Each row is a point on a tangle of strands that fork, close into loops and nearly touch. The rows are in no order.
Points whose rows are less than 52.9 apart are linked; no others are. Some points are linked to none.
danet: [ -1  11   3 -20  -5   0   3   8  -2  10  18  -9  -7 -33  28  11   5  -5
 -10  -6]
pekub: [  4  -2 -21   1   8   2   5   6  11  -3  -3  22  16  -3   8 -18  -9  19
 -30   5]
Sel: [  1   0  22 -21   1   4  18  -8  28 -11 -24  -4  -2  -7 -27 -13 -10  -7
 -15  13]
femov: [ -5  16  24  31   7  -8  14   1  10  -1 -11  -6  -2  10 -25 -36 -41  16
 -19 -12]
Zuse: [ 15 -18 -20 -24  -8  13   9  10 -16  33   3 -10  31  22  28  22   5   4
  24 -13]
Fuf: [ -4 -10  15  17  12  -1  -7   8 -16 -22   5   2  18   6  -9  15  14  15
  -3  -1]
nusig: [-13  10  22  22 -20  -6  -3   5 -19   1  14   5   3  20  17  27  14 -24
  14  -4]
koto: [  1 -14   8 -34   7   3  13  15   3  -4  16  -4  -3 -12 -10  -7   0   1
 -11  22]
moken: [-20  13  19 -12  -6   5 -24  12 -12 -19  -5   0  -5   2   7  14  27 -11
  -2   6]
Sepo: [ 18   4  28  -2 -15  18  -3 -12  -2 -12 -16  18 -13  -8   9  10  17   1
  13  -8]
fetuz: [ 14  23  17  -6 -10  12  -1   6  -5   3  13   4   9   3 -23  -5 -19 -17
   3   9]
Dono: [-10  10 -13 -18  -7   2  13 -16 -18  16   9  -8  41   8  -1  31  21 -27
   9 -10]
Kemod: [  9  -1 -21   9  10  -1  14  -4  -8  20   5   7 -16  22  22  -5  -1  -9
   3 -15]
dazal: [  5   6 -38  -1 -19  11 -16 -29  -6   0  -1  23  29   4 -10  18  -3  -7
  12  -8]
Sifiv: [ 24  19  14  14   8 -11 -16  16  -9  -4  17  14   4  13  -4   8  22  -2
   5  -9]
Vel: [  1   0   5   4   7  -8  -9   2  -7 -12  22 -11   8 -22 -17 -14 -15   9
 -15  12]
voket: [ -2   9   2  22  22  14   9  -5  -6 -16 -29   4 -27 -11 -12   9  -7  10
  -6  -7]
badu: [-14  22  32  -1  -8  -8   9  13  -7 -10   5  -1 -19 -15  -6 -22   0  10
 -28   4]
zelez: [ 11  14   4  15  14  11   7  -1  18   0  -1 -10  21 -40   1 -20  -4  -2
   2  -7]
bod: [ -7  14  10  37  -3 -22   8   5 -11  16  -7  28  19  14 -18 -37 -29   4
  -1   2]
Lamu: [-17  -8 -18 -15 -17  -7  -3   8   0  31  -6  -5  19   7  27  10  12 -14
  10   8]
siviz: [ -7   0 -24  19  -7   5 -20  20 -13   1   4  24   8  34  10  -4   2   7
  16  19]
vefes: [-11   2 -19 -22 -15 -13 -24  -7  -3  -6  -5  18  22  13  14  15  33 -12
  10   1]
puruk: [ -6 -18  -4 -11   9   9  -6   9  12 -19  19 -23 -20  -7  -4  13  -6  32
  -2  -6]
Pif: [ -2  -3  -8 -10  12   6   0  -9 -12 -22 -26 -24  22  -8   7  21  20 -15
  14 -11]
ves: [ -7 -16  17  36  -7   9   5   3  -3   6 -13  -3  -2  15  30 -16 -18  -1
  -6   3]
sivir: [ -7   1  -5 -43   3  18   6   1   3  -2  -4  -6   7   3   7  16  15   2
  -7  -9]
musiz: [-19   2 -12 -11   6  -9  18   0  -4  21  11  25  15   3   3  25  37  -8
   6   4]
Vage: [ -5  11   6  28  -8  -8  10  -1   3  18  -4  17  20   5  -3 -26  -9  -9
  16   4]
vufu: [-19 -15 -17 -18  -3   7  -2 -15  10  12  10  -9  -5 -13  21  29   6  30
   4 -30]
Zorur: [-11   4 -10  10  12  12  -3  -1 -13 -15 -25 -15 -12   8 -15 -22  -3  -8
  13  15]
Rezir: [ -5  -9  -5  -1   1  -7   8 -14  -9  -6 -14 -16 -18  -6 -19 -14 -26  -9
  15  25]
kase: [ -1   8 -22 -25  -1 -17 -12  -8  20  15  28 -10  17  28 -11   7  10 -11
   9  -8]
nof: [  6   4   9 -18   0   3   2   2  23 -18  -4 -30  -1 -10 -18 -22  -1  -1
  -6   3]
Per: [ -9 -15  28   5  14  18  -6  20   0 -11 -15 -21   1   6  -5   0  -1  -2
  11  17]
piz: [ 19  19   6  17   3   2 -10  11 -19 -15   4  10   5   6  -9 -30  -5   3
   9   3]
Tav: [ 19  -6 -23 -15  15  12  14 -22  14 -27 -27 -11  -1 -16   3 -11   4   6
  -4 -19]
deza: [ 15  16   8  25   6 -17  11   2   6   2   7  -6  -1   0   1 -29 -34   7
 -29  -6]
sovat: [-16 -11  17 -24  -3   3   9   6  -3 -18   1   0 -12   6  -7 -29  -6   2
 -18  22]
lok: [  1   8  13  -2   3   6 -11 -15  16 -12 -15 -24 -10  10  -4   2   2 -20
  14 -16]
mef: [  0  22  22  26   0 -10 -14  22   9  14   5  21 -12   9 -13  13   7   1
   4  -6]
vanop: [ 13   9   2 -11  13   3  -7   2  33 -28 -18 -20 -29 -18 -15 -18  -1  14
  -6  -3]
zaran: [  0  -5 -14  -6   2 -11   8 -24 -21   5  -9  -3  -6   0 -10  -5  -6 -20
  11   3]
rizi: [-20   0   8   2   5   7   6 -14  16 -10  11   0  -9   2  -8   2  15  14
   1 -13]
zirig: [-10  22 -20   3 -14   9 -18  -6   2   8 -11  13  20 -21  -4  20  -2  -9
   9   0]
mema: [ -7   5 -12  -7 -24  -2 -19  11   1  -9 -11  19  29  29   3  12  19 -16
  -5  20]
molev: [  6   5  17   3   1 -13  17   5  15  -2 -16   6 -25 -25 -11 -45 -10  18
  -7   7]
zafip: [-12 -11 -19 -22   0 -20  -6  -1  -8  19 -16  -5  -1  -7  19  18  25 -22
   7   5]
veb: [ 24  -4   4 -14  -6   0  -7 -23 -26 -35  -5  -7 -12   5   9   5   4  -1
   3  -7]
Sasut: [ -4  15   3  -1   3 -11  10 -20  36  14   3   4   2   4 -24 -15 -20   0
 -28  -5]
sagu: [ 11  -6  16 -14  14  13   4  12   9  16  18  16   4  -6   3  25  26  19
   9 -14]
Somaf: [-11  26  19  -7  -1   7  11  12  -1   4   3  -4   7   2 -26  -8   4 -24
  14   9]
Veka: [ -6 -10   9  22  10  -6   7  -3  12  16   8  11  16  -4  23   0  13   5
 -17  -7]
gizop: [ -5   2  -2 -13  -5 -14  10 -27  32  -1 -18   2 -16  -1 -26  -9  -7  -2
 -13   2]
nerab: [  8   3 -17  16  13  -7  14  -4 -10   2 -30  16   3 -13  -5  -3  -8 -13
 -23   6]
Mur: [-13   2  14  13   3   3  10  -6  34 -10 -24   1 -14 -14  -3 -30 -12  20
 -15   0]
susur: [ 11   3  -9  -1  19   3  14  -9 -13  -7  23  16   6   9 -24  -5  -6  12
  -5 -11]
vos: [ -2 -11 -13  -7   1  -5 -32   4  24   4 -28   8 -20   1  15  16  10   8
  -5 -10]
neku: [-13   2  -9 -11 -10  -1 -29 -10  -1 -23   6   7   7   1  20  32  18  23
  12 -10]
Kogab: [  2 -21  23  10   6 -12  10 -12  -1  -2   4   3   4  36 -12   6 -11  -6
 -18  -3]
Laz: [ 11 -15  29  -4 -10  -9   0 -12 -11   9  11 -12  24  -6   5  14  -4 -14
   4  -6]
bape: [-19  -1  -2   2 -19  -1 -15   0  10  19  -6  -5   6  15  12   6  -5 -20
  -4   6]
bapu: [ -7 -15 -13   8   8  16  17   6 -41   2   4  -9   1   6  20  26   5  14
  -5 -13]
ralib: [  9  11  19  -9  11  -6  31  21   5   9   9   5  -4  11 -34 -31 -16   7
 -12  11]
katus: [  5  14   1  -9  13  -9  10  24 -14   8   9  13   7  -8 -16  -9  11 -12
  10  22]
Lizas: [ 14   1   8  -6 -12  17   4 -12  -7   1 -24  34 -16   0  13  -1   6   7
 -10  -4]
Lopu: [-12 -14   6  -5  10   8 -13  11  23  12 -26   2  -8   5   1  30   0  -1
 -14  -2]
Vid: [ 22   1  14   0 -13   6 -26 -27  -6 -25  -7   7 -13  -2  12  -7   1   6
  10 -13]
reke: [ 12 -16  -2   4   4 -13  19 -15   6   6  15  23  34   2 -12  14  11   5
  -5   3]
timur: [-12  -2   2 -35 -16  -5 -15 -17  34 -10   2  -9  -9  -9  -3  14   8  10
  -2   0]
vaboz: [ 10  -4  -8 -13 -11   9  12 -20 -11  -3  11 -12  -8 -40  14   0   2  11
  23  -2]
votug: [ -4   5   3  16   0 -28 -16 -16  -5 -13  -4  19  16  -1  -9 -14   3   1
  -5  15]
soke: [ 21  -2   2  -4  13 -22  -9  18  24  21  15  14 -18   8   5  -8   0  11
 -11  -6]
geve: [ -1  -3 -28   4  13   8   6   6 -47  -6   5   2 -12   2  10  11  -4  -7
 -10  -4]
did: [ 14  10  10  13   5  -8  26  12  -6   1  15  20  15  42 -17 -23  14 -14
   2  -7]
Resar: [  8   5  -1 -23 -24  -3  17  -7  -1  22  14  -9  20  29   6  26  15 -28
   5 -16]
bofo: [-12  17  -1  -5  -5  25 -13  -5   5 -14   4  -4  -1   3   0  -2 -17   7
 -20  -5]
lezad: [-20  16   0  21  -9 -27 -17 -12   9  -4  10   4  30   4 -26  -5  -2 -12
   5  14]
reged: [ 13  13  36  -1  16 -10  20  23  -1   7  -4  16 -15   9 -24 -13   0   5
 -15  -6]
fetu: [ -9 -16  -6  -4 -12   7  15 -26   4   7   1 -29 -14 -24  25   6 -11   6
  11  -9]
Gufe: [-25   8  31   8  -3  -9   2  -2  29  -3  22  -3  -8  -4   6  -3   5   5
 -12  -9]
Bet: [-14   5 -24  18 -12   3 -29  24  -6  -1  -6   7  22  26   0  13  -1 -12
  -2  22]
Supi: [ -2   0 -22   9  11 -14   0  12  16  18  19  11  18   7  -1 -18   2  10
 -14  11]
Vun: [ -6  -7  31  -7  18  13  -9   5   5 -21  -2  -9  10  11 -21   2   5   9
  -5   2]
bogu: [ 20   7  -5 -14 -16  -5 -19 -12  -8   3  12   6  -2  12  19   9  -2 -11
  -5  -8]
naf: [  5   0  -1   0  20   1   1  24  20  15 -28   3 -11 -15 -13   9   0 -11
 -10   6]
fetid: [-11 -26  12 -14   1  -1  12   1 -22   1   2 -16  10  22  28  30  23  -4
   1  -5]
vadal: [-25  -3 -28   5  -9  11   5 -16   3  12   4  11  -5   1  24  -5   4   7
  15  -2]
Tud: [  6  -5 -16  -8   7 -15 -15   9  -2   7  15   7  -7 -17  10  -2  15   7
  27   3]
diruv: [  3 -14 -20 -18  -4  15  13  -3 -19  17 -16  15  -5 -23  10   2 -11  -9
   4  12]
lupa: [  5 -19 -28  -7 -13 -19 -21  -9 -19  -6  11 -18   5  23   9  20  -6  -1
   7   5]
rivu: [  8 -24   2  -7  -3  -9 -21  11  17  -4 -16 -38 -11 -27   4  17 -11   0
  12   9]
fideg: [  2   2  -3  15  15   7  -9  -9 -13 -22   1 -19  16   2  13   9  29  -2
  21 -23]
Noter: [-14  -3  11  10  -3  15 -23   7  17 -15 -17  -5  -7  -4   4  -1   5   6
  10   9]
kolir: [-19  23  12  34  10   9   2  14   6   7   6  10   0  -4  -3   4   3   8
   3  -7]
vev: [ 15  11   0  -9  15 -13  -9  13   2  -1  15  -9 -16   2   5 -26  19  -9
  22  -1]
veve: [ -5 -22  15  -3  -4  -3  -4  -3  -2   3  -8  -6  -8 -32  12  -9 -16  18
   7  38]
vuf: [ -5  43  16  18  -5 -34 -13   7  -3   0   4   3 -21  -5 -11 -19 -11  -7
 -16  -6]
nid: [ 21  13  15  25  -2  -7 -15  13 -19   5  18   1  36   6  18   7  18 -13
   9  -6]
Mubo: [  4  -2   9  20 -13  -3   3  19   6  33  23  13  25  11   4 -23 -10  -4
  20  10]
Dinit: [-10   2  20  30  18   1  12   3  -1 -19 -11 -13  -9 -16 -21   2  -9   7
 -11  -4]
bobu: [  9  -2   0   6  -7  -2 -15  15  25  18  10  -6 -21  10 -22  -8 -37  11
   3   9]
ritod: [  2   1 -20  12  25  13  17  -8  -9 -16 -10  -7 -17   8 -16  22 -10   7
  -9 -21]
voduk: [  5  15   0  -8  -3  -4  -6 -14  17 -11  15  17   7  -4   0 -15  11  10
  -7 -11]
kub: [-10  16   2  -8 -10 -13  -8  -1  21  21  17   2   9  24  -2  -6   0 -17
  -3   1]
kodap: [-18   1 -17 -43  -2   7 -22  -7  10 -20   0 -13  -2  -2  12  17  20  17
   3 -10]
Pude: [-11  -1  -7  15   2   7   2   3 -26   6  -3 -12  18  25  -4  42  11 -17
  24  -6]
kepus: [-11  26   6  23   1 -31  -6  -6  16   9   5  -2 -10  -8  10 -25   4  -6
  -1   0]
tik: [ 17   5   7 -20 -11  -1   8 -13  -9  21  22   4 -17 -40  18   2  14  -7
  16  -3]
sove: [-18  -2   1  19 -10  -4  -6   2   8  13  -6  11  -3  35  32 -10   0  -8
 -12  -1]
balek: [ -9 -26 -28 -19  12   6   2  17 -30   0  -3   0   9  -6  18  26  15  11
   6  -1]
pes: [-22  14  -6  33  -3  14  -3  19  -4  10   5  16   5  25   4   0  18  -3
  18   2]
velor: [  4   0 -20   0  -5  -1 -14  19 -15  15  23  15  13  15  17  31  27   4
  22  -7]
luzu: [-11  -2 -28   1  -5  -7   8 -11  -8  19  14  30 -11  20  19   0  12  -8
   5  -2]
fulof: [-19   0  35  19   7   0  27  -1   9   0   1 -18  -9 -15   9  -5  -6   2
 -12  -1]
lezev: [  2  16 -19  26 -21 -39 -17   3   4  15   3  16  20  19  14   5  14 -20
   1   3]
zonuk: [ -4   6  16 -26  -2  26  -1  25   6  12  -2  10  12   2   4  14   6  -4
   0   6]
mes: [-27  13  14   4   3  32   8  12   3 -10   1   8 -22  -9  -1 -19   2  21
  -7   8]
safut: [ 13   2   1  17  10  -5  -3  -4 -22  -7  17  -9  25  25  16   0  22 -11
  21 -14]
lasat: [ 24   3  -3  15  29 -23  -3  24  14   5   0  -5 -27   6   2 -23  -2  -2
 -13  -9]
Til: [-10 -17  -7  11   2  -9  -2  -7  15  -3  -2 -19 -22   9  -8  11 -25   6
 -24  -2]
Tadi: [ -6  14  -4  23  -2 -33 -20  -4   8  -4   5  24   1  14   8 -18  15 -10
  -6  -4]
Fod: [-10   0  24  -7 -16 -29   4 -16   3  -1  -2   5 -28  -7 -16  -3 -13 -14
 -11  26]
nuve: [-17 -21 -16 -21  -9  -6  -1 -11  -2   5  -1  18  -8  27   0  31   9   3
  -9   1]
vir: [  9  16  41  14  11 -11  12   6 -17 -15  10  22   2   4 -33  -8  -2  12
  -9  -5]
Birav: [ 14  -3  15  -5  -1   7  -3   0  -1 -32  -9  -5  -8 -36 -18  16   6  12
   3   8]
zira: [ -9  11   7  16  -8  12  16   1  -9 -23 -19  -8 -10 -35  -3 -16 -10  -3
 -13  27]
gudi: [ 29  -4 -13 -22   4  15   5  -4 -19 -12  17   9  14 -13  -2  -7  13  12
  17   2]
Gokug: [ 10  -7  15   5   1   5   0  -9   8   9  12 -11  -9   3 -19  -7 -30  12
   9  -6]
pidos: [-19   4   4  20   2   1 -10  19  20  26  15   1   9  19  -2   6  10  -2
  31   3]
Kogir: [  2 -16 -29 -21  19 -11  11  -8 -14   5 -18 -18  -9  -5   0  14  11 -20
  11  -3]
mimer: [ -6 -18 -15 -25  -2   0   5 -12 -15   0   7  13   9  35   4  38  31   5
  12 -22]
Silu: [ 10  -3  12   1  -7  13  -3   5 -21 -19  -3  14   6  16   9 -16  -2  -1
   0  11]
bim: [ 11  11   4   7   5  -4  29 -18  -3 -13 -19   4 -31 -14 -13 -34 -19   4
  -7   1]
revu: [  2   2  -8  -2 -14 -13 -12   6   0  10  16   7  27  11 -21  29   0  -9
  -4  -2]
ludi: [  1  -4 -16   6  17   8  12   4 -10   4 -27   8  17  18  -1  -2  14 -17
  11   0]
lif: [-12 -15 -15  20  14  -5  -1   7   4   6  -1 -24   2  -2  -2  22 -15   3
  -2   3]
Ren: [ -6 -16 -17 -14   7   3  11 -13  -5  -4  -3 -20  -3  -2  14  -7  -3   9
 -23  -2]
zazak: [  7  24  -6  -9  -7   2  -7  16   6   1   7  28  -4 -15  -2 -21   7  10
  -6   6]
Mol: [  3   2  24  -9  -5  10   8 -10  11  13  -5  -3  -7   8  13 -14  -1 -11
 -15  -8]
lan: [  9   1 -15  15   1  30  -4 -10 -13  -5 -14  10   5 -15  10  -1 -21   7
   7   0]
badug: [ -1 -20   8   4  -9 -13 -18  -9  -4  -1  -9  -1  10 -19  13  -4   4  -5
  17  23]
dopa: [  7  12   7  24  -2  -3 -12  11  -5 -16   6 -11  -6 -33  -7 -19 -28  20
  -1  24]
kesa: [ -1  11  23  15  -8   2   5 -22  -8 -17   0  23 -10   2 -27  -9 -12  12
  -4 -15]
Latu: [  3 -27 -13 -11  -9  -1   2   2   7  -4 -15  -7 -18  -9  -9  21 -26  12
 -28  10]
Feb: [  0 -11  25 -10 -12  -3  -7  -4   3  17   7 -11  18 -34  12  10   1 -11
  19  10]
vani: [-13 -15   8  20  25 -19  11   6  27   8  14  15   7   0  -1 -19  10   7
  -2   2]
Kegap: [ -2   8 -17  12   2  32   4 -10  11 -23 -19  -5   8 -30   2 -11 -18  16
 -10   3]
lipo: [ 13 -15   5 -16  24 -14  19  12 -11 -18  11   4  -9 -10 -10  -1   3  -2
 -27  14]
rati: [  8   7   5  -7  -6   4   9   3  -9 -34 -31  -5 -18 -30 -15   1   2  -9
  -3   9]
buk: [  6 -11   3 -26   0   3  -8  -1   1  -5  -9   5  -2  11  -4  -3  17  -7
  26   5]
reto: [-18  -9  -6   8   9  -9 -13   0  -5  15  15 -30  -5  -8  11  21   4 -14
  17   1]
mog: [  6  -8  24  12 -12   7  -8   4  13  -5  -7 -37 -20 -30  -1  12 -17   9
  10   4]
Pefun: [  9   1 -17 -10  21   6   7  -8 -14 -10  31  22   4  -3 -17   7  21  11
  19 -16]
rez: [ 12   7  -5  -2 -14   7 -24  11  -4  -1  15   3  14   9 -22  12 -28  -2
  -2   4]
dol: [-10   3 -25  -2 -12   5 -33   2  -8  16   3  20  10 -16  -2  23   2   9
  18  16]
bok: [ 16   5   2   3 -14  12  14   6  -6   8   2  19  31  35  -5  -8   8 -17
   6   4]
noruf: [ 14   1  10   2  21 -11   0  20   6  -2  -2 -25 -11  -4  12 -14   9 -11
   0 -12]
Seses: [  0   7 -16   2  -8   5   1 -19   3   4   6  13  38  15 -15  29   0 -25
   6  -9]
tol: [ 11  17  -3  -4  -5   3 -18   5  -1   4   3  -7 -19 -35  16   8  -8  -6
   0   2]
Gali: [ -3   5  -9  -9   0  24  -7   8  -3 -10   4  -7 -20 -19  17 -26  -2  12
  28  12]
tid: [ -3  11  10 -17   7  22   5  15  25  13 -20  14  -1 -13  -5  -7   5  -7
   0   7]
minun: [ 25  -1  -9 -23   1   7  -4  -6 -16 -16  -5  -7 -28 -10  -5   3 -12  -5
   7 -12]
Zife: [ -7   9 -27  13  14   1  17   2 -25   2  -5   3   3 -17   2  -2   7 -14
 -14   1]
vafil: [  9  -3 -20  22  15   1  23  -4 -10 -14 -24  -3 -30 -20   9 -29 -14   7
  -7   4]
Lof: [ -1 -10 -14   9  -4  29  -1  10 -12  11 -13   6  20  -1   6  11  -8  14
  17   4]
zise: [ 18 -14 -19  -4  10   2  19 -16   7 -15 -17  -5 -12 -17  15 -22   1  14
 -14   4]
sula: [ 15 -18  -5  11  -6  13   2   7   1  20 -13  16  34   1  16  -4  -6   1
   4  13]
dobir: [ 16  17 -15 -10  19  24   9  12  28 -15 -18  -5  -9 -17 -21 -19  -6  11
 -16  -7]
Funu: [-10   2  16  16   9  -5  10  28  -5   4  -2  18  15 -13 -17 -38 -12  19
 -15  19]
zage: [ -9   2   8   5  -5   9   7 -23   5  -2  -4 -29 -20 -10  12  -1  -3 -14
  25 -11]
mot: [ -5   1  16   2  11  -5   6 -11  -3 -23  19 -12  16   1  24  -7   8  -1
 -25 -17]
puza: [-13 -21 -19 -10  -4   0   0 -19 -15  -1 -22 -14  -6  -2  23  22  -8  -8
 -15  -8]
vureb: [-10   2  24   9  10  16  14   6  -2 -11 -26 -17 -21   5  -3 -16  -6 -17
  13   8]
tuk: [ 13  13  -8  -3  -3   0 -18  38 -10   6   3  23   3  -8  -1  -8   8  -3
   6  23]
tipif: [ -5 -10  21 -19  -1   5  20 -13  29  -7  -4 -20  -1 -34   5   1  12  10
  -1  -2]
tapo: [  1   6  -5  -4   9  -5 -24  -5   1 -21 -27 -14   5   9  -3  14   7 -16
   5  -8]
megud: [ -4   6   4  -5  13  -8   4   0  26   4 -11  16   9   8 -32 -21   0   4
  13  11]
Sirot: [ -5   9  14  -3   1  15  -6  -7  -8 -38  15 -24   5 -13   5   2  -2   9
 -18 -13]
gav: [ 17  -2 -14  -6  12 -27  -3  -1  -8  -6  21  -6  -3 -10 -10   3  -4  -9
 -20   8]
gid: [  2  -2 -24  18   6  11   8  10 -26   4   3 -10 -21  17  15 -12 -12 -10
  -4  -1]
gadi: [ 24  -5   0 -12 -17  20  -4   2   3  -3   3 -21  -7 -27  -6   0 -29  11
 -10  18]
dazu: [ 30 -16  21  10   7  -2  -1  -5  12   5  -9  -7  -8  17 -12   6 -20  -3
  -4 -15]
nos: [-14 -25   5  -3 -15 -21   3 -20  -7   7   2 -11  21  37  25  25  20 -14
   9 -11]
mas: [  4  -2  33  20 -17  -7  -1 -11  -4  -9   3  22  -6  15  -7 -26 -20  13
  -9   2]
dis: [ -5   8 -19 -17  -7   9 -24  -5   3  18  25   8   0 -23   8  11   6  13
  16   1]
nobot: [-20   6 -11  13  -2  25   4  -9   1 -25 -17 -14 -19 -28  -7 -24 -22  17
   2  19]
dab: [-19 -17 -36 -14 -14   4  10 -22  -3  20  12   2 -13   5  22  12  -4  17
   5 -19]
kuni: [  3   2  11  14  -7  -2  -9   8 -23   3   2 -10  13  23  17  41  11 -26
   1 -25]
Vom: [ 20  15  -9   9  12  19   6  17 -16   3  12  15  -5  14 -13 -14 -10   9
  -1   0]
sok: [ 13  -8  19  18  -7 -12  -3  -2   5  -9   6 -15 -26 -33   1  -9 -15  14
  13  17]
Libi: [ 10 -26  10  -5  -3 -15   8   0 -10 -11   6 -14 -19 -22  20  15   7  11
 -18  -9]
gafot: [ -3  -7 -26  -9   1 -10  -8 -17  15  -8   5  20   4 -10   7   1   2  14
 -12  -3]
deg: [ 26 -16  -8 -11 -11   1  22  -3  -3  -4  -6  -9 -12 -34  -2   4 -29   4
 -26  12]
piv: [ 18  -2 -12   1   7   3   2 -11  32 -22 -21 -32 -15 -21   1  -1  -1  11
   2 -15]
gafo: [-18  17  17  29   3 -19   1  16   0   6 -22  19   9  -1 -12 -52 -17  10
  -9  16]
ziz: [-10 -22 -13 -11  12   1  -9  18  14  -8  19  -7 -21   8  -3 -12  -1  29
   0  12]
ganam: [ -6 -19  19   3 -13   2  14 -18  -8   7   8  12  29  -6   0   8  -2   1
  -1   2]
Nobuf: [ -4  16   7  21   2  -5 -13  22  -2  12 -10   8 -30   8 -16   9 -13 -12
   9   4]
revi: [ -7  12  28  12 -14 -39 -11   8  -8   3   5   0 -23   2 -29  -9 -17  -7
  -7  13]
Tupu: [  0   0  11  12  12 -16  14  -5  15  10  10   7  17  22 -25  -5 -13  -4
 -22 -12]
Gab: [-17 -14 -39 -32  -8   8  -1 -12  -5  21   5 -11  12   9  10  23  -6   0
  -2 -11]
sepet: [  1  13  15  -5 -14  23  24   3  -2  25  -3  13  -7  21   1  -6  -9 -13
 -16 -11]
goro: [-12 -19  -5  -9 -15 -10  12 -20 -12   9   3   0  -2  10   8  33  -7 -10
 -17  -1]
Fenok: [-14   6 -17   4 -12 -11  -4  11  -8  -2  27   9  28  18   6  -7  20 -12
  24  17]
bir: [  9  13   1   9  12 -15   6  10   9   7 -18  -4  -2 -20 -23  -8  -6 -12
 -20  13]
gokit: [ -7   6 -17   0  14 -14  -2  10 -18   8  10 -22  16   9   8  29  22 -23
  15   2]
Dopo: [ 12   2 -11 -21  -3  17   7 -10  17   8   9   9  13  31  -2   6  21   2
  19 -25]
fab: [ 25  -5 -23 -32  -6  11 -13   4 -26 -10   9  -2  -8 -16   3  -1  -3   4
  14   7]
Bor: [  5  -4 -23 -18  -1 -10 -26 -11   6  -2  19 -23   4  14  -7  17  -4  -5
  19  -9]
lovob: [ 15  12  20   6   7  -3  18   8 -11  -1   9   1  12  18  -8 -44  11  -2
  17   1]
Sunis: [ 12 -12  -5 -13  -7  12  11 -17  11  13   7  10 -10   8 -13  -9 -20   9
   1   2]
sep: [ 20  -7   2   2  10  -3  -7   3   2   4   7 -10  -7   4   1  30  -6   1
 -17 -22]
kor: [ 11 -21 -28 -27  -6  14   0  -2   5  19 -14   7 -15  -1   8 -10 -17   0
  -5  11]
vure: [ -1  -7  32  24  -5   2  10  -1   5 -18 -10 -10   3  14  -9 -32 -25  17
  -4   0]
daz: [ 23  -5 -10   2  -4   8   4  15   7  28   6  13  20  18  -2 -19   6  -8
  18   4]
Katip: [ -3   6  19 -11 -16   2 -14   6 -28 -14 -13   6  14   3  22 -11  16 -16
  -6   6]
bom: [  7  13  -9   3 -21 -22 -18 -14  -7   2   2  15  16  20   5   4  32 -27
  18   0]
Sedof: [-19  -5  -7   2  -6   9  -8  -9   4   2   5  -6  -3   6   9  27  20  15
  15 -27]
Sekuf: [ -6   4   6   6   0   0  20  -3  -7  12  22   6  16  11  19   1  13  -7
 -24 -15]
bak: [ -8  19  -6  22  -1   8  12 -16  11   8   5  -7 -20 -22 -18   3 -16 -10
  -4  -2]
dum: [-32  -4  10   9   7  -4   4  11  27   9  -6   5 -15  -4 -11 -19 -13  24
  -3  16]
mutof: [  3 -16 -12 -10   4  11 -14  -1  -2  -6   3 -19 -30   1  -8  40  -4  14
  -6 -10]
Bugi: [ -7 -13   0  -9   3  -2   7  20  18  -2   0  -6 -36 -14   3 -14 -15  22
  -4  21]
Roz: [  5  11   9  10   2 -13 -10  26   9   9   4  -7   1  13  -1 -21 -26   3
 -32   1]
sator: [ 10   3 -16  -6 -12   3 -20  11   2  11 -17 -22   0 -35  12  14  -5  -6
  21   3]
Ruz: [-15   3  22  18   5  25  10  14 -14  -5  -6  19  12  -8  -5 -21  -5  19
 -11  15]
Tup: [ -1 -18  14 -17   9  16  15 -12  -5 -13 -10 -12  -2 -21  -6  14  13  13
   7  -2]
depub: [ 20  -6   1 -31   0  -2   0  -5  -1  17  11 -11  10  29  -1  20  20 -11
   1 -27]
sezol: [  4  10  29  24  -2  -1   8   3   2  15  -3  -1 -16  12  18 -25  -4 -10
   4 -12]
gasa: [ -4 -10 -32 -41  -7  -2  -2 -28 -11   0  -7 -19  12  21   0  33   3  -4
  -6 -14]
didak: [-25 -15   0  -7 -22   6   9  -2  -1  12   8   4  19  44  14  30  25  -1
  11 -20]

A fork is a point with three links, a tip a point with one. Leave the first point through the second and follow the links. Name the first fork or tip that comes.
dazu; sep: zise
Sifiv; nid: sok
fetu; zage: mef
bofo; Sirot: voduk
soke; lasat: Seses
Lizas; Sepo: piz
gadi; deg: nusig
zise; vafil: dazu
tipif; Tup: daz
nusig; kuni: gadi

A tip is a point with one link. Name the tips that can be reached along the links from each point below, in the order of the rows.
kub: Fuf, lupa, Noter, sepet
piv: fetid, diruv, bobu, dobir
deza: ralib, Roz
Ruz: moken, Lizas, mes, tipif

How many points has the smallest loop of links through each point below? Write none if it is on no loop.
piv: 21
dab: 17
sove: none
kor: none
